Each row is a point on a landscape with many valleys, with its height.
From any point a ball rolls to the lowest of the 2 points nearest to it. It stops when none of these is lower. Distance is the straight distance between rows; heights are no part of it.
Fev: [ -8   6  12   0  11 -10   1   2  -7   1   7  -8  -3  10   4  12 -19   2
  -8   7  -2 -22]  (h 35.0)
dab: [ 12 -16  -4   1  -8  -5  -2  13  17  -5  -6  15  -8 -16  20  12   3   4
  18 -13 -12  -2]  (h 64.7)
seg: [ -2  -4  -8  10   1 -12  -2   2  10  -9   8   1  -6  -2  -4 -13  13   0
  10   2   0 -12]  (h 40.3)
led: [ -3  12  12  -6 -12  -2   9   0   2   6 -11  -4  -3  27  -6  -4  21   6
 -18 -14   2  14]  (h 61.1)
Rop: [  8   0   9  -5   5   6   3   6   4  -5   6  11   5 -20  19   1 -15  16
  19   1  -4 -21]  (h 82.6)
vil: [  3   2   5 -14  11  -4 -16  12 -27   3   2 -10  20   5  -2   2  -6   2
  17  14   8  -8]  (h 49.9)
toti: [  0 -14 -14   7  -8   0   0  -4  18  -2 -11  10  -9   0  18  12   0  -5
   2 -19   0   1]  (h 62.4)
sitin: [ -9  -8  -8  18  11   8 -24   3  -5   4  -1 -16  13  20 -11  -1  -5  -1
 -19   7  16   1]  (h 44.1)
Gek: [  0   6  -1  -2   4  -9  11  10  15  -4 -11  -6  -2  -9  -5 -14  19   9
  11 -12 -15  10]  (h 72.3)
zilo: [ -3   7  13  -2   0  10  -2 -10 -13   8   9  10  -5 -10  17   7 -22 -10
  -2   3   5   0]  (h 34.5)
molun: [ -6   5   0   2  14 -19  10  15   3  -8   3   7  -1  -3  -8  -5   3  -1
  13   2  -8 -13]  (h 30.9)
Gutok: [  0   1  10   8 -15   5  -3 -10  -2  16  -7  -3  -2  23  -5 -13   3   0
 -30 -10   3  13]  (h 63.7)
nituk: [  7  -5  -3   4   7  -3  -5   9   4  -6  -3  14 -24   6  -5  16  -6 -11
  11   2  -2  -8]  (h 28.4)
suvas: [-12   0  20  -6  25   2  -7  -1 -10   3  11 -10   6 -10   3   4 -18   1
   0  13   0 -17]  (h 34.1)
munu: [ -3   0   7  14  -8  -1  -1  -9   3  12  -2  -5 -20   8  -4 -14   1 -11
 -11  -2  -1   8]  (h 66.3)
pelun: [  2  12   6 -12  -7  -2   1   3  -1  -9   2   4   0  27   8 -11  10   6
  -2 -13  10  12]  (h 58.1)
visi: [  8  -5   5  -7 -17  -2 -26   0 -27   4   2   5   8  12 -20   2  10   0
 -10   5  16  -2]  (h 72.8)
Temab: [ -4  -7   1 -13 -12  -6  18  -4   7 -11  18   9   1 -28  17   5 -38  -3
   4   4 -16 -10]  (h 44.6)
fidi: [  3   8  -7  -3   0  -7  -7  15 -23   5   4   3  29  19  -1  -4  11   5
 -12   8  14 -11]  (h 76.6)
Bokaz: [  1   3  -9   2  -1  -2 -16   6 -13  -5   3  -2  21   3   3   1  12  12
   7  -3  15 -14]  (h 78.8)
Veg: [ -7  -1  16   9  -1  -3   9 -13  19   0   3  -5 -19  -5  -7  -4   2  -3
  -8  -7 -12  16]  (h 69.4)
lafa: [  7  -7  -3   4   5  -2 -11   9  -6  12  -9  -2 -23   3   0   3   1 -10
  -1   6   1  -5]  (h 34.4)
tisum: [  4  -2  -7  -3   5   4  24 -10  22  -4 -11  11   6  18   9  12   0   5
   5  -8  -4  12]  (h 87.2)
Bagab: [  6  -8 -11  -1  -2   8   9  -4  15  10 -26   5  -2  22   4  15  14   0
  -6 -11   1   6]  (h 88.0)
Donuz: [  6  -8 -10   1  -8   5  -3  -3   4  10 -30   6  -6  -2   1  12  26   7
  -5 -16   7  -2]  (h 89.1)
daz: [  7   1  -4  -7  -5  -1 -18   8 -21  14 -15  -9  -9   8   4  12   3  -1
  -9   2  14  -1]  (h 39.4)
Gorip: [ -4   4  -9  -1  14  -5   2  10   6 -19  15  -5   3   4  15   1  -8   9
  -6  -9  -5  -2]  (h 49.8)
Ridis: [ -9  -1   5   0  -6  -1 -19   9 -24  22 -10 -14  27   8   3   1 -12 -13
 -13  22  32 -11]  (h 45.4)
Fizet: [  9   7   9  -8   4   7 -20  16 -33   1  10 -13  18  17 -16   0   1   3
  -5  22  10  -6]  (h 53.7)
pof: [  7  -4   2  -8   0   0 -14   8 -17   7   3   9   9  14  -5 -11  10  -4
  -8  -1   6   3]  (h 74.7)
sib: [-12   2  16   0  26   8   6  10  -8   2  14  -5   0 -30   7  -2 -19  -9
   7  12 -18 -13]  (h 23.8)
kad: [  2  -4   8  -4   3   5  11  11   6   3   8   7  -4 -37  17  -7 -18  -9
  14   5 -14   5]  (h 84.8)
Denop: [ -3   1   0   2  21  16  -6  11  -7   0  14  -7  -1 -19  15 -12 -17  -5
   7   3  -4  -1]  (h 34.8)
sep: [ -8  -5  -4  10   9   3 -11  -5  -7  -7  29  -2   2  -9   2   8  -4  -9
   2  12   1 -12]  (h 62.1)
ven: [  9  -2   8   6  -6  11  11   6  23 -13  11   3 -13 -15  11  -8   0  14
   4  -8 -20  10]  (h 32.2)
relu: [ -3   8   2  18  -3  -3  -9   1   3  -6   0   0 -10   9 -12 -10  24   1
  -1   2  16  -7]  (h 48.2)
zes: [ -9   1   6   1   3  -5  -9   4 -23  23   2  -3  23   0  15  -4  -3 -18
   0  21  20 -14]  (h 48.0)
Safo: [  4   0  -4   8  -7   9 -22  10 -25  18  -8 -16   7  11  -2   4  -6  -4
 -20  20  19   1]  (h 43.0)
Gud: [ -3  16   1   3  -5  12  -2  -4 -11   8 -29  -4   3   7 -17  -3  11   1
  -6 -14  16  21]  (h 59.5)
kug: [ -5   9  -7   1  -3  -8  -1  -5   2 -10  -9 -19  -7  15  -4  18   2   1
   5   2   9   4]  (h 36.0)
rati: [  3   5  -9  -7  -3  -4   4 -14  -4   9  -7   3  11  -2  -1   2  11  -1
   2   5   9   8]  (h 42.9)
Sutob: [  3 -16   5 -18   3  -6   1  -7   6   0  24   2   6 -12  14   3  -9  -5
  12  15 -11  -6]  (h 50.9)
dum: [  3 -17   6 -19  -6  -9  15 -11  23 -13  23   6   1 -10  14   4 -21   7
   4   8 -20  -6]  (h 48.1)
sizaz: [  2   5  25  -7   4   2   4  -6  -7  13  14   3 -18  -6   8   0 -13 -11
  -6  15  -5   5]  (h 38.8)
maki: [  4  11  -4  -2  -9  -2  12 -17   4   8  -3  -6  -4  -5  10  -4  -5  -1
  11  19   8  -2]  (h 38.1)
fofi: [  2  -2   5  -3  22 -11  -4  18  -9  -7  10  17  -5   2  -4  11  -2 -12
  14   7  -4 -12]  (h 19.6)
Suzu: [  6  11   0   1  -8  -2  16  -6   3  -1  10  -3 -20 -11   7  -1 -10  -1
   0  14  -5 -11]  (h 33.1)
fep: [  2   5   6  -5   5  16   2  -3   5   6 -28  -6 -17   9 -17   5  15   4
  -4  -6   7  19]  (h 62.7)
gugi: [  7  -1   6  -9  -8   5  15   9  16 -12   3   9  -1 -29  26  -2 -19  11
  15  -6  -7  -2]  (h 83.7)
lal: [ -3  -2  -9   6 -22   6  15  -3  20 -14  -8   2 -21  10 -10 -14   9  -3
   7 -24 -14  13]  (h 78.5)
noka: [ 17   1  -7  11 -13  13   5   3   8  -3   1  -1 -13   1   4  -4  15  13
   1 -11 -16   6]  (h 37.4)
demag: [  2  -2   0  -2  14   8   6 -10  10   3 -15   9  18  15  -3   6  -7  11
   5 -15  -5  14]  (h 86.2)
ferad: [ 13  -6  -7  -4 -21  11 -10  -8 -11   7 -13   6  17  24 -18  11  21  11
 -22   8  20  -3]  (h 91.5)
kobip: [  0  18  -8   2  13   3  13   2   5 -11 -14  -5  -2  17 -15   6 -10   6
   5  -5  -8   9]  (h 52.2)
goris: [-11  11   0  -4  14 -17   4   6   3  -9  -4 -12  -4   9  -7   4  -3   4
  -1   4   8 -12]  (h 25.3)
delu: [  5 -15   7  -9   1  -4 -13 -14  -2   2  16   8   8   5   6   2  -2  -5
  10   3  -1   2]  (h 52.0)
kolit: [ -5  -2   3  16  14   2  -9   3  -7   4  23  -9   8  11   3  -4   0  -9
 -10  23  12 -16]  (h 57.2)
Zekob: [ -3  -8   0  -1  10   7   6 -16   9   3  -5   7  16 -15   9   2 -17   6
   5 -12  -8  13]  (h 84.9)
surub: [  1   4  11   5   0  19   1  -9 -21  10  20   8   2 -13  18  17 -14 -14
   4  21   0 -16]  (h 28.5)
kodef: [  6  -4   8   3  -9 -13   3  10  12  -1   3  -2 -14  -3  18   9   0   1
   7  -6 -17  -1]  (h 66.6)
meba: [ -6 -12   5 -12  -8  -6  20   3  34 -17 -10   8  -9 -42   2  -3 -11   6
  12  -3  -4   9]  (h 81.3)
Pogas: [ 0 10  6 15  3 -1 -6  0  1  3  9 -9 -9 16  6  5 14 -1 -8 15 15 -3]  (h 53.3)
vezo: [  6  -6   3  -4 -18  -1 -16 -14 -17   3   7   9  -1   0 -13  10   3   2
 -13  -3   3 -12]  (h 70.7)
Milur: [-14  -8  -2  -6  -6   2  25  -6  42 -11 -24   6  -8 -22   6   5  -2   6
   6 -20  -4  13]  (h 82.5)
reg: [  7  -4 -22   7  12   8  -6   1  -6   1   3  -5   4  11 -22  -6   6  -7
  -2  16  -1   6]  (h 85.2)
Pozo: [  6   3  13   1   3   3  15   7  16 -10  11   9 -22 -21   5  -4  -8   6
   3   6 -16 -10]  (h 27.1)
vaba: [ -5  -3  13  -7   0   7  10  -8  -3   3  18   5  -8 -21  21   2 -34 -12
  -2   9 -10 -17]  (h 40.0)
Fimo: [-11 -14 -15  10  -1   7 -19  -1  -2  -3 -10  -5   8  26 -28   4   4  -7
 -29  -2  21   9]  (h 48.8)
tatim: [  1   0 -11   6  24   7  -3  14  -6  -1   8  -5   2   3   5  -7  -9  -1
  -5  -1  -9  -4]  (h 43.1)
doko: [  0   1   6  10  -6 -17   3   5   7  11  -1  -4  -6   1   7   3  19  -2
  -2  -7  -9   4]  (h 68.8)
Bal: [  2  -3  -8  19   7  13 -17  -3 -17  18  -2 -16  20   4  -9   4  -9  -3
  -9  20   7  -6]  (h 39.5)
dadu: [  7  -8 -12   6   0  -2   2  -8   0   4   5   4  -1   9 -10   1  -1 -11
  -3   1 -16  14]  (h 82.9)
vik: [-11  -3   7  -8   5   5  -1  -5 -24  18  18   1  16 -12   9 -17   0 -22
   0  23  11 -16]  (h 51.4)
meguf: [ -7  -2   0  -9  -3  -5  14   5  27 -24   8   3  -4 -36   1 -18  -9  10
  15   3  -5  -5]  (h 79.8)
buvi: [ -7  13 -17   1  -5  -3   4  -2  -2 -12 -16 -10  -1  24 -21   1   2   4
  -4  -4   9   2]  (h 44.4)
sanup: [  0   2  -9 -12 -17 -19  14   2  12 -17   8   0   3 -22   5 -16  -8   4
  20  -3 -12  -3]  (h 77.5)
Sal: [ -8 -11   6 -10   2  -3  14 -13  25   0 -16   8   0 -12  13  -2 -17   7
   2 -19  -5   8]  (h 83.6)
gaz: [  2   5   8   0   7   0  -9   3 -10  -4  10   1  15 -10  14   5   4  11
  18   8   3 -21]  (h 81.0)
kuza: [ -9  -6 -15   8   3   7  -7  -6   2  -3 -12   9  -3  15 -15   5  11 -12
 -15 -14  16  10]  (h 53.8)
fetu: [  6   6  -6 -10   2   0   3   0  -5 -11  -4  13   6  -8  -6  -5   2  14
   4 -15  -4  -3]  (h 63.2)
bomis: [ -3  13  16  -7   7  -3   8  -7 -13  13   8  -5  -2 -17  -8  -7  -4 -10
   2  15  -6  11]  (h 43.6)
Peme: [ -4  -3 -19   6   1   1  -6   5   1  -2 -10  14  -8   0  10  10  14 -13
  -4 -20  14  10]  (h 58.7)
gumog: [ -2  10  -2 -12  -2 -11 -15  -1 -20  -9   0 -15   6   9 -11  14  -9   0
   9   6  17   0]  (h 44.3)
mubu: [ -5  19   7   1   3   1  -7   2 -20   3 -12 -10  13   3 -23 -14   0   5
  -7  -2  11  16]  (h 55.0)
gul: [ -7   0   2  -5   0  -6  -1  -2 -10  10  15   1  -1  -7  11 -22  10 -10
 -10  14  14 -16]  (h 55.2)
bove: [  1   2  -3   9   3  11  -4 -11 -22  14   4   2  11   2   1  15 -16  -9
  -4  18   4 -12]  (h 34.6)
gikem: [  2   4  -4 -10  -7 -16  14   6   9  -5  -1 -10   5 -21   0  -5   2   8
  15  -6 -24  12]  (h 75.0)
dogez: [  5  -1  -9   4 -13   5 -11  -4  -6   6 -23  -3  -1   8 -17   8  27  12
  -9  -1  13  -6]  (h 90.3)
bom: [ -3  -4 -16   5 -26  -3  12 -11  18   1 -17 -13 -10   8  -2   1   7   3
   3 -17 -12   6]  (h 80.6)
Rizu: [ -6   3   4   8  -3 -18  -5  13  -5   7  -3  -3   3  12   4   3  22  -1
 -21 -16   4  -1]  (h 71.7)
bubed: [  2  -7   3   2  -3  -3 -14  -8   6  -4   2   4  13  18  -1   2  14   1
  11  -6  13   8]  (h 47.9)
Mel: [  3  -9 -19   7  -7   4  10  -6  12   3  -5   4 -10  15 -12 -16  12 -13
  -7 -12 -13  20]  (h 80.8)
dat: [ -9  -8  -5   0   0  -7  12   1  25 -13  -1   3  -3 -13 -12 -14   4   1
   6 -19 -16  15]  (h 75.3)
Sunif: [  1   3   4  -7   3  -5   4   5  12 -19  11   2   4  12  13  -6   6  12
   7 -19  -5  10]  (h 54.7)
rova: [ 15  -2  -4   5  -6   6   1   0   3   5  -6  -8  -1  20  -7   3  16  17
 -11  -5 -14   0]  (h 42.0)
zok: [  8  -4  -1  -4  -3   6   3  -3   6   2  -9   1  -6   0 -23 -17  28  10
   4 -14 -16  15]  (h 75.2)
suziz: [ -1  13 -10  -6   4   8  10   4   2 -20 -12   4   0  13 -12   2   1  18
   0 -26  -9   8]  (h 58.0)
lol: [  0   3  -5  -2 -14  -1  -4 -11 -10  -5   8   6   2 -17   5   1  -5   4
   0  -9  -1 -10]  (h 67.2)
pev: [ -3 -12   7  10   1   2  -1  -1  13  -1   8   9 -10 -25  -2  -6 -13 -13
  18   4 -10   7]  (h 86.4)
vel: [ -1  18   8   5   9  -1   1   2 -15   9  -5  -9   1  -3 -20   5   2  -3
  -5   8  -3  10]  (h 49.7)

For each start below, name the point where the ball stops.
munu: sib
Rizu: sib
Bokaz: goris
Donuz: Gek
ferad: goris

Call two points neighbours if one is among the 2 nearest of the other. Go from one point of each pair to the other, from neighbour to neighbour, staying as low as possible. Name the highest point that can't be avoided.
surub, Pozo: delu
surub, fofi: Safo
goris, sib: Fev

For each start below, name every point that the ball comes to, in order.
dab: toti Peme kuza Fimo sitin Bal bove surub
Veg: munu Gutok led pelun Sunif Gorip tatim Denop sib
fep: Gud mubu vel bomis sizaz zilo surub
kad: gugi Rop gaz Bokaz fidi pof visi vezo lol fetu suziz kobip buvi kug goris
dogez: Donuz Bagab tisum demag Zekob Sal Milur meba meguf sanup gikem Gek
